Points on a hilly landscape, in no order, each with its height.
From any point a ball takes the steepest step (drop divided by distance) to one of its 2 nearest points. It stops when none of these is lower. Distance is the straight distance between rows; heights are no part of it.
k988 h=529: [  9  -8  -9   8 -20   1  11  -1   2   7 -23  -6 -12  -3 -17  21   3   1
  23  13  -6 -18   4 -11  -7  -7  -7   5   6   4  -2  -4   5  10  12  -2
  -3  -6 -14   8  -6  -4  14   1]
k424 h=346: [ -8   5  -8  -5   9  16   7  -2  -2 -16  23  22  16  13   4 -13 -17  25
 -12  -9   6 -11 -12   4  -6  -8   1   6  -9  -3 -18   0  12  -9  -9  -9
   6  -8  12   3 -14   0   3  14]
k531 h=664: [  6 -10  16   2  -4 -12  -7  -5  16 -21  -8 -14  -9  -4   5  -4   6   0
   3 -18  -6  17  25   5   2  11 -13  -1  -1  -5   2  10 -12   1   0   7
   4  21   0  -9  15   1 -16   3]
k416 h=354: [ -8   0 -14 -12   9  24   9  -1   0 -10  24   6   6  17   6 -13 -16  13
 -12 -19   0  -2 -13  -3   7   1 -13  10 -13   1  -3   8  -3  -7 -11 -10
  -7 -12  15   0  -2  -1  -1   4]
k695 h=559: [  6  -7  13 -10 -20 -14  -2   1  -3   8  -9 -11   4 -12  -1 -14   1  -3
   6   1   5   2  24  -1  -7   5  -9   1  -7 -16   1 -21   1   3   9   5
  -8   5  -2 -12   3   7  18   5]
k40 h=680: [  9   8   3  -9   7   2 -11  10 -19   5   9   9   5   5  -1  -1  -4   1
   1 -10  -5   1 -23   5   9  -4  13   1   2  -9  -1 -12  -1  -4   0  -7
   9   0   5   8  -5   5  -6   6]
k223 h=679: [ 13 -29 -16   4  -6   3  11 -11  -2   5  -2  -8  -5  -4  -9  -1  -8   1
  12  11  -5  -3  -4 -15 -16  -5  -6  20   2   1  -9   2   6  -1   2   3
  -1   5  -6  -7  14 -22  -4  -5]
k163 h=623: [ 10   0   7  -2  -6 -12  -6 -16  -7  11  10  -3   9  -9  -2  -1  -7   2
  -3   5  -5  -5  11  -2  -5  -2  19   2   1   1  -3 -10 -10  11  15  15
  -1  15 -13  10  17 -12  -5   5]
k713 h=751: [  6 -22  -6  14   9   6  -7  13 -18   9   6 -12   2   5 -26  -4  -2   3
  22  -2   6   1 -11 -11   9   0  -3  17 -14  -9  -7 -10  18 -12  -7 -13
   1  11   0 -21 -11  -7 -16  10]
k704 h=601: [  0  -7  -1  -4   8   8  10  -5   3 -26  -5 -10   0   7  14 -13   5 -15
  -8   5  10  11  -1   4 -10   3   5   2   1   7   1  16  16  -2   0  -6
  -1   6  -6 -10  13  12 -18  -7]
k399 h=637: [ -2  19  -6   3  17  17   7 -14  11  -9  11   9  15   9  10  -3   3  13
 -10 -14  -7  -3   5  -1  17  -3  -4   2  -3   6   6   4 -17  -2   0   6
 -11 -15  -4   7   3 -15 -14  -8]
k17 h=455: [  0 -17   1  -2 -18   6   8   3  10   9   3  -6 -14   0 -17  16  -7  13
   3   6 -19  -4  12 -16   6  -1  -8  19   4  -2  -3  11  -8   6  23   9
  -9 -11  11  15   9 -14  15  -3]
k765 h=460: [  0  -8  13  21   0 -11  -5   4   8  16   1  -9  11  -7  -9 -13   3  10
 -15  -2  -3  -4  27  -7   4   7  -3  -4  -8  -8   5  -5   0 -10   4  26
 -15  12  12 -15   8  10  12  12]
k477 h=219: [  5  -3  -4  -1  16  21  -5  -3  -9 -13  14  -8   1  11   2  -2  -2  -8
   4 -12   0  -4  -6  -3  11   7  10  13   4  -1 -11   1  -9   0  -5  -4
  -2  -1  -7   2  17  -9 -28   8]
k948 h=720: [  1   0   3  -6  -5 -16   4   8  12   7   1 -10  -5  -2  -5 -14  10  12
  -2   3 -17  10  13  -3   1   9 -11  -1  -6 -11   0  -2   9   3   4  15
 -16 -16  23  -9   9  -2   8   2]
k602 h=540: [ -1  11  -1 -11  -5 -14   9   2   3 -11 -12   6  -2 -11  22   0  12  -4
   9   6  -1   6  -4   7 -12   4  -9  -4   9  -7  -4 -12  -3  12  -5 -11
   7 -19   3  -6 -12  -1   5  -6]
k7 h=673: [ -7 -16 -10   6  18 -10  -9   7  -2   9  -1 -12   1  -7   6  -6  -5  -2
   9   7 -11  16   6  -4   4   8  13   6   0   3   5   6   2  -6   3   2
   9  -4   2  11   8 -16  -2  -9]
k580 h=131: [  0   3   3  -9   4  10  11  -6  -9 -13   0   9  -2  11  10  -7  10   5
  -3   5  17   3 -19   8   6  -5  -6   3 -15   8  -4  -7  17  -1   1 -17
   9   4  11  -6 -24  11  10   5]
k511 h=740: [ -1 -19  -6  -4   1 -14   1  17   3  -4   6 -22  -4   1  -3 -18   2   6
   6  -2  -8  12  16  -4   0  17  -9   5 -13 -15  -1  -2   9  -4  -9   0
 -20  -9  20 -22   7   0 -10   5]
k259 h=490: [  3  -2  -1  12 -15  16  10 -15   9  -3   2  -3  -4  -9 -12  21 -12   5
  -1   4 -10  -6   8 -12   2 -10   1  12  -1   4  -2  22  -5   7  10   6
  -7  -2  -3  19  13  -8   5  11]
k30 h=418: [ -4  -1  -5  -4  -5   6   0  -4   2  10   3   0   0  -3   4   2 -12   9
 -18 -17 -11   2   1   0  12  -5  -4  11  -2   0  12   8 -19   2   9  12
  -1   2   4   5  20  -2  18  -3]
k134 h=569: [ -1   4  -1   5   9   4  -2   3   3 -18   1 -10  -7   5  12  -2  18  -3
  -9  -6  14   4  -3   1  -1  13  -5  -2   1   5  -2  10   3 -11 -13  -5
   1  -7   4 -16   8   9 -12   2]
k81 h=643: [-10  -5 -12   7  19 -11  -8  -2  16  -1  -2   3   4  -2  22  -2   2  -4
  -8   6  -3  15  13   8  -5  10   8 -10   6   7   3  18  -2   6 -11   4
  12  -9   1   6  16 -10  -1 -16]
k615 h=537: [-11  30   7 -14  -4  11  -1  -2  -2   0   1  21  -1   0   8   7 -11   8
  -6   1  -2  -9  -7  -1 -19  -6  -1 -13  13   1  -4  -3 -13   0  -5  -8
   9 -19  -4  25 -15   7   5   3]
k499 h=686: [ -1   0  -4  -1  -5  -1   1   3  -4  16   6   3  -1  10 -10 -13  -3  18
  -9 -10  -8  -2 -18 -18  -2   8 -21   0 -15  -3   6  -6   6 -15   9   2
   9  -4  12 -11 -19   7  13  -3]
k819 h=651: [ 10  -7   6  -6  -5 -13 -11   8 -13   5   5   2   3  -4  -7   0  -8 -13
   8  -7  -4  -1  -6  10   4  -6  14  -1   5 -10  -4 -15 -10   9   4   1
   1   9 -12   2  10  -8 -13   2]
k224 h=340: [  1  20   4   1 -12  10  -2   0  -8   0  -5  16  -4   5 -11  14  -4 -11
   3  16   9 -10 -10   6   2  -9   8 -16   4  11   0  -1  11   4 -12  -7
  10   3  -2  17 -21  15   3   8]
k293 h=239: [ 2  4  5 33  7  3 -1 -9 12  2  4  0  6 -6  7 13  2  9 -3  2 -6  2 11 -4
 16 -2  1 -4 -7 15 10 19 -8  1  2 11  5  4 -3  9  3 -9  2 -8]
k209 h=580: [-11  15  -7  -7   8  -2   3  -3   3  -1 -13  15   3  -4  19   0   6 -10
  -6  17  13   4 -11   5 -18   4  -3 -11   8   7  -1  -3  11   7 -13 -11
  20 -18   8   2 -19   0  10 -14]
k528 h=427: [  7  -4   8  -2  -7 -16 -10   3 -14   7  -2   0   4   2  -4  -1  -2 -21
   7  11   4  12  10   8 -12   2  12 -27   8   6   2 -18  -3  10 -17  -5
  16  11 -16   9 -12   4 -16 -10]
k832 h=742: [ -4  -5 -10   3  -4   8   2   4  -4   5  -8   2  -7   4  -8  -7 -17 -16
  -5   6  14   0 -14  13   7 -14   9  -1  -9   8   6   5  23   0   6  -1
   0   7   0  -4   0  10  11   1]
k329 h=487: [ -2  14   1   6 -17 -14 -13   7   7   3  -5   6  -9   8 -10   2  -2   2
 -13   2   0  -5   1   1  -6   5   4 -13   4  -9  -4  -5  -1   3   4   2
  -9  -4  -6  -6  11   9  -4  10]
k991 h=489: [  2   2   1  -8  -9 -21  -5   5  -5 -15  -5  -2   2  -2  12  -9   2 -15
  11   8   8   3  13  10 -18   3   6 -12   7  -3  -7 -18   0   7  -6 -15
   2   0 -16  -9  -4   4 -11  -2]
k863 h=415: [ -3  -4   4 -19 -14  -4   0  12  -2   5  -2   2 -15   1 -16  17  -8  16
   6   4 -16  -5  -2 -13  -6  -2  13   7  15  -7  -3   6  -9  -1  16   0
 -10 -19   6  25   4  -4  13   0]
k378 h=255: [  3 -12   0  -5  18   5   7   0  -5 -10  -3  -3   3   2  14 -11  16 -15
  16   9   9   8 -10  12   6  -1   3   8  -9   2  -1  -3  17   1  -3 -21
   3   1   4  -6 -24   0  -2  -5]
k999 h=780: [  1  -9 -12  -7  -7 -13  -5  16 -11   6 -14  -8  -4   0  -9 -16  -1   3
  20   4  -2  -2  -5  -8  -8  14  -6   4  -5  -8   4 -21  16 -14  -3 -10
   5  -8   2 -17 -19  -1   9  -3]
k205 h=630: [  5 -13  13  -6  12  -2   2  -9  -2   0 -17  -5   1  -4   3 -13   0 -28
   7   6  12  16   3  18   8 -13   8  -3  -5   5  11   2   9  -3   4  -6
  -5  35 -13  -4 -11  13  -8  -8]
k778 h=629: [-14  30   9  -9 -12   7  -1   1   2  17   3  19  12  -3  -3   4 -10  17
  -5  -7   1 -12 -15  -9  -7  -1   0 -12  -1 -18  -4 -14  -4  -6   3   9
  -1  -5  12   6 -17  16  27   6]
k877 h=256: [ -4  17   4   3   1  17   1  -5  -2 -10   0  24  -7  17   1   1  -5   6
 -14   1  16  -3 -12  11   7 -14  -2  -6  -5  14  -5  -1   8   0  -6 -12
  11   6  -1   9 -25  20   0  15]
k243 h=718: [ 14  -5   9 -14 -26  14  15  -7   0  -2  -3 -15 -15   1 -10   9   3  -7
   6  -9  -8   2   7 -11   5   3 -22   7  -5  -4  -4  11  -4  14   7  -1
 -11   5  -4   3  19   8  -1   9]
k621 h=659: [-10   8   2  -1  -2   9  -5   5   0  17  12  12   5  10 -15   4 -17  24
 -11 -11  -8 -16 -20 -13   0  -1   1   0  -4  -7  -2   0  -1 -21   8   9
   0  -2  16  10 -16   5  15   7]
k951 h=454: [  5  15   9  -2 -12   4  -2  -7 -10  -5   4   8   2  -8  -3  17  -7 -12
  -7  -6  -1   0  -2  10  10 -10  10  -2  10   4   6   4 -16  19   4   3
  13  17 -17  16   4  14 -11   9]
k757 h=558: [ -1 -13   0 -24   4  29  13   4 -13 -12   0  -8   0  -1  -8  -1   1 -24
  11  -7  26  -3 -12  10   5  -4   5   0  -6  -8  -9   6  20   0  -3 -11
 -13   1   2  -2  14   8   1   1]
k9 h=509: [ -4 -15   6  12   7 -10  -5   0  15  -2  -3 -13  -3 -12   9 -12   3   0
  -8  -7   8  11  33   1   2   5 -10  -4 -10   5  14   0  -5 -21 -10  14
 -12  13  12 -15  -1   9  11   1]
k62 h=578: [ 11  -4   2  -5  -7  -9  13  -8  13 -11 -16  -4  -6 -10  14   6  14  -9
  20   1 -16   7   9   6   0  -1  -6   2   8  -6  -1   5  -2  22   3  -7
  -1  -5  -3   5   0  -8  -1   0]
k740 h=556: [ -1  -7 -12 -15 -14  -2   1  -4  11   4  17   4   5   9  -3  -5  -9  17
  -7 -10 -19   5   4 -11  -5   4 -16  17  -4 -19 -11   2 -10  10   4   6
 -12 -10  15  -3  23 -17   2  -1]
k747 h=719: [ -3  -1   0  -3   8  -8 -11   8  -8   1 -13  -5  -4  -6   5 -10   2 -16
 -12   6  21   6  -5  19   5  -2   8  -4  -2   8  13  -2   9  -6 -10   0
  -2  13  11 -20  -4  10  10   0]
k371 h=694: [ -3   8  11 -11   0 -15  -5  -9  -3   0 -13  -1   0 -17  15  -4   4 -17
  -8   5  12   8   8  18   2   0  14  -8   6   7  10  -7  -2  16  -4  11
   2   9   1  -3   7   9   8  -1]
k541 h=491: [ -8   0 -10  -4  -7  -4   7   8  -4  13  -2   2  -7   5 -10  14   2   3
  17  17 -12 -16  -8 -13  -2   1   4   2   8  13  -3 -12   0  -6  15  -1
   3 -12  -6  12 -21 -11  10  -8]
k910 h=663: [  8   7   8  12  15  -8  -8   0   2  -6   5   4   1   1  11   2  11  11
  -7 -21 -10   9  -8   2   6   0 -14  -1   1  -1  14   6 -22  -7  -5  -3
  12   1  -5  -1  -4   0 -19  -8]
k291 h=610: [  8  -4  -5  -2 -11   3  18  -7   3 -17   0   8   7  -6   6   9  -4 -23
  16   7   0  -7  -2  13  -1 -12   2   2   4  -4  -9  -3   5  24   0 -10
   2   0 -15   7  -2  -4  -6   4]
k892 h=689: [  8 -24   3  -2  10  -5  -5   4   1 -19  -2 -19  -1  -7   0  -4   7  -6
  20 -14  -3  14  12   1   6  19   1   8  -1 -14  -6  13  -1   4  -9   7
  10  11   1  -5  22 -13 -27   4]
k288 h=266: [ -6  -2  -6  16  30  -1 -18  10  -4   2   3   4  -2   6  11   2  -2 -13
  -5  -4   4   6  -6  15  19   3  12  -4   7  15   8   3  -5   0 -17  -4
   5   8   4  -5  -3  -2 -11  -6]
k22 h=696: [-10   8  -1   4   3 -24  -3  -4  12   6 -10   5  -1 -19  12  -9   6   2
 -11   4  10  13   7  11 -12  -6 -16 -10  -1   3  16   2  -1  -4  -9   4
   6  -2   7  -8 -18   1   9  -7]
k847 h=347: [ 13   7  11 -15  -5   3  13   3 -11 -14  -8 -10   0  -2   0  -1  24 -11
  22   7   5   0  -9   8   2   0   1  -2   3  -3  -2 -12  15   0  -4  -7
  -4   4   0  -9 -13  12  -9   5]
k755 h=461: [  3  -1   6  -9 -27   3   2   4  -6  14  -4   6  -3  -5 -30  11 -16   4
  10   8  -6 -20  -7 -12  -8  -8   3   7   4 -21  -9 -12   2   4  12   9
 -16 -10   2  10   5  -3  12  12]
k943 h=242: [  2   4  12  13  15   3  -2   0  11  -4 -16 -14 -21  -1   4  11  15   2
  -1   9  -4  12   1 -13  -1   8   0  -2   5  21  10  23  -3 -10   4   4
  -1  -7   1   7   6  -4 -12 -16]
k886 h=666: [-14  14  -3   1   6  -8  -4 -12   5  21  -8   4   3 -19  12   4   7   3
 -21   4   6   7   9   6   1  -6   3  -7   7  16  16   7  -8   6   2  12
  11   5   1   5   2   4  20  -8]
k952 h=356: [  0  -2  -1   5   9 -11 -17  11 -10   0   9   7   2   4   8   4  -1 -17
  -4  -1   6   3   0  13  -2  10  11 -18  14   3  -4  -4  -4  10 -23  -3
  23   5  -6  -2   5   3 -13  -2]
k784 h=516: [  1 -11   0 -12 -25 -11   4  -5   1  -4  11  -3   6  -6   6  -7  -7   6
  -6  -8   1  -1   7   0  -8   2 -14  10  -4 -21  -9 -13 -12  15  10  -1
  -6   6   5 -16  16  -8  12   3]
k927 h=562: [  4  -8  -2   7  -8  -1   9  -6   1   6 -24  -6  -7  -4  -3   7   2 -20
  14  16   3   0   2  -4  -4  -6   2  -2   1   9  10   8  13   5   8  -6
   3  10 -21   8 -10   1   8  -7]
k368 h=699: [-11 -12  -6  -1   9 -15 -12  16   8  19  -3 -10  -6  -2  -4 -14   7  12
   9   9 -18  18  22  -3   0  12  -2   7   3 -10  -2  -2   0  -8  10  16
   0  -7  19  -2   4 -11  11  -9]
k788 h=577: [ -8  30  -1 -19 -17   5   6  -8   7  -4 -12   7 -14  -6   3  -1   0   8
 -11  -1  -3   3  -5   1 -12  -6  -8  -6   7  -3   7   0  -8   9   3  -7
  -7 -21   0   5   0  13   4  11]
k559 h=409: [ 17  -2  16  -8  -2  -2  -2  11  -8   7  -5 -19 -10   0 -16  -3  22 -11
  17   0  -7   0   2  -5   6  10  -3  -2   0  -8   3  -8   4 -11   3   5
 -13   1   1  -8  -1   2 -13   7]
k661 h=665: [-10  28   1  -3  15  15   4 -15  11  -3   5  18   8  -3  12   2   4  12
 -17  -9   2  -6  -2  14  11 -15  -4  -6   1   8  11   7 -12  -1 -11   7
  -6 -15   5  10  -7   6  -2   3]
k167 h=358: [-11  -3 -13   0  18   8  -2   1   2   7   3   6   1   7  17  -6 -14  -5
 -15 -10  -1   6 -13  13  15  -6   5   9   4   9  10   8  -8  -1   1   1
   7   5   6   3   6  -2  13 -11]
k86 h=596: [-14  16  -1 -13 -15  10   4   2   2   4   4   8   7  -8   9   0 -14   1
   1  -1   4  -6  -4   5   3  -3  -2   1   2  -8  -8  -7   0  -1  -1   8
   1  -9  13   5   0   2  30   9]
k496 h=477: [  1 -21  -4  -1   9  12   8   4  -5  -9  -3   6   8  -6 -14   6  -3 -26
  16  -3  15  -1 -11  19   0 -10   8   1   9  -7 -15   8  20   8  -7  -5
   1  15 -21  -1  11  -5 -28  -6]
k785 h=676: [-22  12  -6  -2   8   1   0  -4   9 -11  13   9  14  -5  24   4   9  -6
 -16   2  19 -12   7  20   4   1   8 -12   8   8  -5  -9  -4   7 -12   7
  -6  -8   9 -12   3   6  11   0]
k126 h=470: [ -2  -9  -1  -6  -3  -1   6  -8   3 -10  12  -5  11  -9  21  -2   5   2
  -8 -21   4  -2   7   9  12   7  -8   5  -5  -5   3   0 -12  10  -2   4
   3   5   7 -11  12  -6  14  -2]
k14 h=355: [  3   6  -1  19   4  -7   5  -7  -2 -17  18   6  15   6   1  -7  -3  20
 -23 -15   4   1  -3   6   3 -12  -6   0 -13   0   3   7   2  -2  -4   1
   2   9  -4 -14   0  11  -9   3]
k201 h=729: [  5 -14 -12  22  12   1   0  10  -9   8  12  -8   2   7 -16  -6 -13  20
  12   6 -17  -2 -12 -19   4   0   0  16 -15   2   1  -3  10 -12   4  -2
  -4   1   8  -9 -14 -14 -11  -1]
k312 h=640: [  0   2  -1   3   2   7   3  -7   5 -19  13  15  13   5  22   6  -2 -23
  -5   2  11 -10   6  16   2  -3   5  -3   7   6 -11  -6  -7  20  -6 -11
   5  -4 -16   4  -7   0 -10   1]
k152 h=700: [ 14 -26  -1 -14 -11   9  14 -16   4   8  -5 -15  -8  -2  -7   2   1  -1
  14   3  -6  -1  17 -12  -7   3 -16  13  -3  -4 -15   6   1  18  11   4
 -10   3   3  -1  25 -19   4  -1]
k160 h=631: [  6 -19  -1  -3   6  -1   7 -16   3 -12 -10 -12   3  -2   9 -10  -5 -20
   6   5   6   4   7   2 -14   2  11   2   0   0  -9  11  12   9   6   3
   1  14 -17   1  25  -9 -10  -5]
k983 h=274: [ -8  -5  -7   4   8  10   6   0   1  -9  15   4   2  14   8  -9  -1  14
 -20 -19  13  -3  -7   7  12  -4 -16   5 -19   7   4   4  -4  -7  -6 -12
  -3   5  10 -20  -6   8   7  -2]
k835 h=319: [ -4   2 -14  29   5  -8  13 -11  16   0  -2   1   2  -3   9   3  -3   8
   1  16 -12   3  11  -8  -9  -6  -5  -7  -4  19   4  16   8   1   3  -2
   2  -6 -11   7 -10  -8  -3 -12]
k926 h=634: [ 10   2  16  13   4  -2  -5  -5   9 -10   2 -10   2   4   0   4   3  12
  -8 -25 -15   7   9 -11  13   7  -6   0  -7  -1  10   8 -27   4   5  10
  -7  13  -5  -5  17  -6 -24  -6]
k384 h=595: [ 10 -10   7  -6 -10  -4  -1  -2  -7   8 -21  -7  -4  -7  -8 -14  -1 -17
  15   7  13   5  13   4  -4  -6  -4  -1  -9   3  14 -13  10 -10   4  -2
  -4  13 -14  -6 -12   7  10  -5]
k452 h=803: [-16  15 -13  -4   7  -1 -16  15  -8  12  -3  -1  -2   7  -7  -5   8   7
  10   5   0  -3 -17 -14  -4  22   2  -3   8 -10  -4 -15   8 -13  -5  -6
   8 -20  12 -10 -15   1   4   5]
k379 h=735: [ 22 -13   7  -8 -13  -2   9   2  -4  -6   2 -13  -6   9 -11   7   6   4
   7 -13 -21   3  -4 -19  -2   6 -17  13   0 -11  -6   5 -10   5   6  -4
  -5  11  -4  -3  19  -1 -22   2]
k370 h=555: [ -7 -18   1   2  17 -13   5 -12  12 -23  -2  -7  13 -12  26  -9   5  -8
 -10  -4  11  14  24  16   2   0   5  -5 -12   4  16   7  -4 -10 -11   2
 -10  15   8  -9  -9   3   2  -9]
k417 h=773: [ 11  -9  -5  14   2  -5 -16  21 -16   5 -14  -4  -5   5 -21  -6   3  -3
  18   5   7   1  -6  -2   2   5   3  -1  -6  -3   4  -5  22 -21  -9  -4
  11   9  -6 -12 -15   6  -2   1]
k518 h=420: [  2  -3  -7   3   4  14   2   5 -10 -21  16  16   8  11  -3   0 -12  -3
  -1   4  15 -12 -10  14  -1 -11  13   5  -5   1 -24  -2  21   0 -12 -10
   3  -1   2   1  -5   4  -9  15]
k801 h=707: [ 13  -4  -2  -2  -2   8  14   3 -10   9   9  -7  -3  11 -10  -9  -6   3
   5  -4 -11  -3 -13 -11   9  -2 -17   9 -23   4   6  -7   9  -4   9  -5
  -9   3   9  -8 -17   5  -3   3]
k737 h=685: [ -5   7   0  -8   7  12 -10   9 -14  12   7  14  -4   9  -4   6 -17   9
  -4  -4   2  -5 -21   2  11  -9  15   0   5   7   2  -1  -4 -16  -3  -2
   9   2  13  20 -10   4  19   5]
k537 h=524: [  2   1   0   9  -7  18   5 -14   2  -9   9  11   7  -2   1  18 -20  -5
  -4   7   2 -12   4   0  -5  -9  14  -1   8   5  -9  24   2   8 -10   5
   3  -2  -6  33   9  -7   0   8]
k173 h=306: [  1   2 -10   2   9  20   2  -7  -4  -6  10  -1  -4  13   5   3  -6  -1
  -1   0  -2  -9  -9 -11  -7   4   4   9   7  12 -10   7  -7  -8   6 -10
   2 -11 -11  16   8 -10  -7  -3]
k315 h=382: [  8  -9 -12  24  -4 -11   8   2  17  -4 -12 -11 -12   1  -3   3  -4  16
   6   5 -24   5  12 -13 -14  -3 -11   4   2  13   3   9  -6   1   9  -4
  -6  -2 -10  -1   0  -9 -10  -7]
k850 h=614: [ -3   7  -9   3  14   2   6  -2  12  -7  -3   8   4  -3  19   0   6 -10
  -2  10  -5   8  -7   6  -1   4   5  -5   6   5   1  18  13   6 -12  -2
   6 -18  12  11  -4  -3   2  -6]
k857 h=534: [ -8  14  -4   6   7 -10  -3   2   4  12  15   4  11   5  -1   5   8  14
   5   8 -17  -6  -2 -10  -4   8   8  -7   4   0  -5 -10  -2  -7   7   7
  -1 -15   2   9 -13 -15  -3  -3]
k646 h=401: [  6  18   8  -1 -24   7  -9   3 -11  -1  -3   9   0   5 -24  21  -2 -11
   7   6   8 -13  -8  -1   1  -7   8  -8  11  -2  -3  -7   0   3   1  -3
   3  10 -24  11   0  15  -7  10]
k24 h=406: [  8  -3  11  10  11  -7 -10  10  -3  18   5  -9   4  -2  -5 -11   7   1
   4   1  -8  -1   4  -3  10   6   6  -2  -7  -3   9 -12  -2 -17   2  13
 -11   7   8 -10  -7  -2   1   4]
k280 h=609: [ -5  19   0 -18 -21  -3   1  -2   1   8 -27  -2 -17  -5  -3  -1   8  10
   0  11  -2   3   4 -10 -15   6 -10  -2   8  -1   4 -10   2   7  13   0
   1 -18   1   1   1   3  22  -5]
k376 h=520: [  0 -20  -4 -13  20  32  11   1 -13 -12  -1   0   8   3 -11   5   2 -14
  19  -4  18   1 -19   9   3 -11   6  16   4 -12 -19   6  29   2  -7 -20
  -1   6  -8   5   3   2 -21   4]
k506 h=494: [ -4  23   9  -3 -19 -10  -1  -1   1   8   0  16   4  -4  -4  23   1  15
   1   0 -13  -7  -5 -13 -13  -1   2  -9  11 -15  -2  -7 -14  13   7  -6
   8 -14  -4  22 -11   4   6   2]
k83 h=691: [-11  13   0   7  30  -4 -12   1   2  16   5   7  -4   6   0  -2  14  19
 -16  -8   0  -1 -13  -8   1  -4  -7  -7  -3  10  13  -2 -19 -20   0   3
   7  -5   0  -8 -11  -3  -6 -13]
k309 h=531: [  3   9   4   6  -5  -9 -14  12   0 -10  -9  -3 -12   7  -9  -2   9  -8
  -6   4   6   8  -2   1  -3   6  -3 -10   9   6   4   4   0 -14  -7   1
   5  10 -12 -14   6  13 -17  -1]
k622 h=695: [-19  11  -7 -15  13  13   9  -4   9  -8  11  10  11  -4  25  -1  14   1
 -17 -13  13  -3  -8  18  12  -5 -15   3  -1   2   8   0 -14   0 -12   0
  -6 -13  22  -8 -10   0  18  -6]
k674 h=604: [  2  19  10   5   4  -3   0 -11  11   9   8   3  11   5  -1   1   9  19
 -18 -16 -10  -5   3  -6   5   2   0  -5  -8 -11  10   0 -19   0  11   9
 -16  -4  -3  -2   9   3 -12   2]
k42 h=657: [  2 -29  -7  16   8  11  -3  -4   0   4  -4 -10  -6  -2  -6   1 -16 -13
   3   5   8  -2  -2  -9  -1  -4  10  11  -2   8  -4  17   1  -1   6   2
   2  16 -11   1  23 -20  -2 -12]
k814 h=708: [  8   4   7   4   0  -7  -7   3 -18   3  12   9  17   2   4  -1   4   8
  -5  -9  15  -9  -9   7   8  -2   9  -4  -6  -7  -9 -17   5  -4  -5  -3
   7  18   3 -14  -5   8  10   9]
k669 h=422: [  0 -10  -5  10  12   5 -12  11 -14  -8  13   6   7   5  -6   7   0 -18
  11   3  15  -7  -2  13   4   1  15  -4   8  -2 -20  -3  13   6 -20  -8
  16   7 -10  -3   5  -1 -22   9]
k158 h=147: [ -5  -5  12  28   2  -6  -7   7  14   9  -8 -11 -14  -9  -4  11   4  14
  -9  11  -2   8  24 -16   4   4   0  -2   3  18  10  18  -9  -6  13  12
   2  -1   0   7   7  -5   9 -14]
k966 h=561: [  0  10   1   0  -8  12  -2  -8  -3  -1  15   7  11  -7   6   7 -12  -4
  -3  -1   9 -17   2  10   3  -7  14  -5   9  -2 -16  -2  -1   7  -8  10
  -3   2   1   6  17  -3  14  17]
k956 h=761: [  6 -27  -9  -7 -14  -7   6  20  -7   2  -9 -19  -9   0 -17 -13   2 -10
  15   0   2   2   7  -6  -3   9 -22   7 -13  -8   3  -7  14  -6  -6  -9
  -8   1   5 -21  -2   5   3  -1]
k565 h=639: [ -1  16  11  -9   2  -4 -12  -5   2  18 -17  -3 -11  -9   3   6  18  -3
  -7  16   7   8   3  -2  -6   7  -3  -6  13  13  11  -1  -7  -4   6   8
   8  -8   7   8  -1  -4  15 -12]
k855 h=368: [ -8   8   2  -4  -4   3  -2   3   2   0  10   2 -13  12  -9  15  -9  16
  -8   1  -5 -11  -5 -15  -8  -1  14   0  11  12  -2  13 -10 -14   9  -1
  -8 -17  -4  23   5  -2   0  -2]
k881 h=571: [-13  24   2   8   2 -15   0 -10  15  22  11  14  14  -4  -6   2  11  18
 -11   4  -9  -8   4  -5  -4  -4   1 -15  -6  -6  10  -6  -8  -2  11  14
  -6  -9  -3   2 -14   2  -1   2]
k453 h=438: [  3   4  -6   5 -15 -21  -1   7   4  -2 -10   0 -16  10 -10  13  -1   7
   4   8 -18  -4   0  -8 -15  -1   2  -9  13   3   1   0  -8   5   7  -9
  -2  -8 -16   6  -3   2 -12  -1]
k470 h=592: [  9  -5  15  -6 -13  -9 -10  -3  -7  24  -3  -9   4  -1 -14 -11  -4   4
  -4   2  -3  -5  11 -15  -8   6   4   7  -1 -14  -2 -20 -11   0  22  11
  -7  13  -6  -3  14  -3  13   2]

Call two points neighbours if one is among the 2 nearest of the other. Go from one point of each pair to the other, from neighbour to neighbour, staying as low as possible. Name the highest point that can't be avoided.
k424 and k288 -> k669
k477 and k541 -> k988
k580 and k24 -> k559
k424 and k983 -> k416

For each start below, name the point where the ball stops.
k201 -> k477
k999 -> k602
k737 -> k477
k243 -> k158
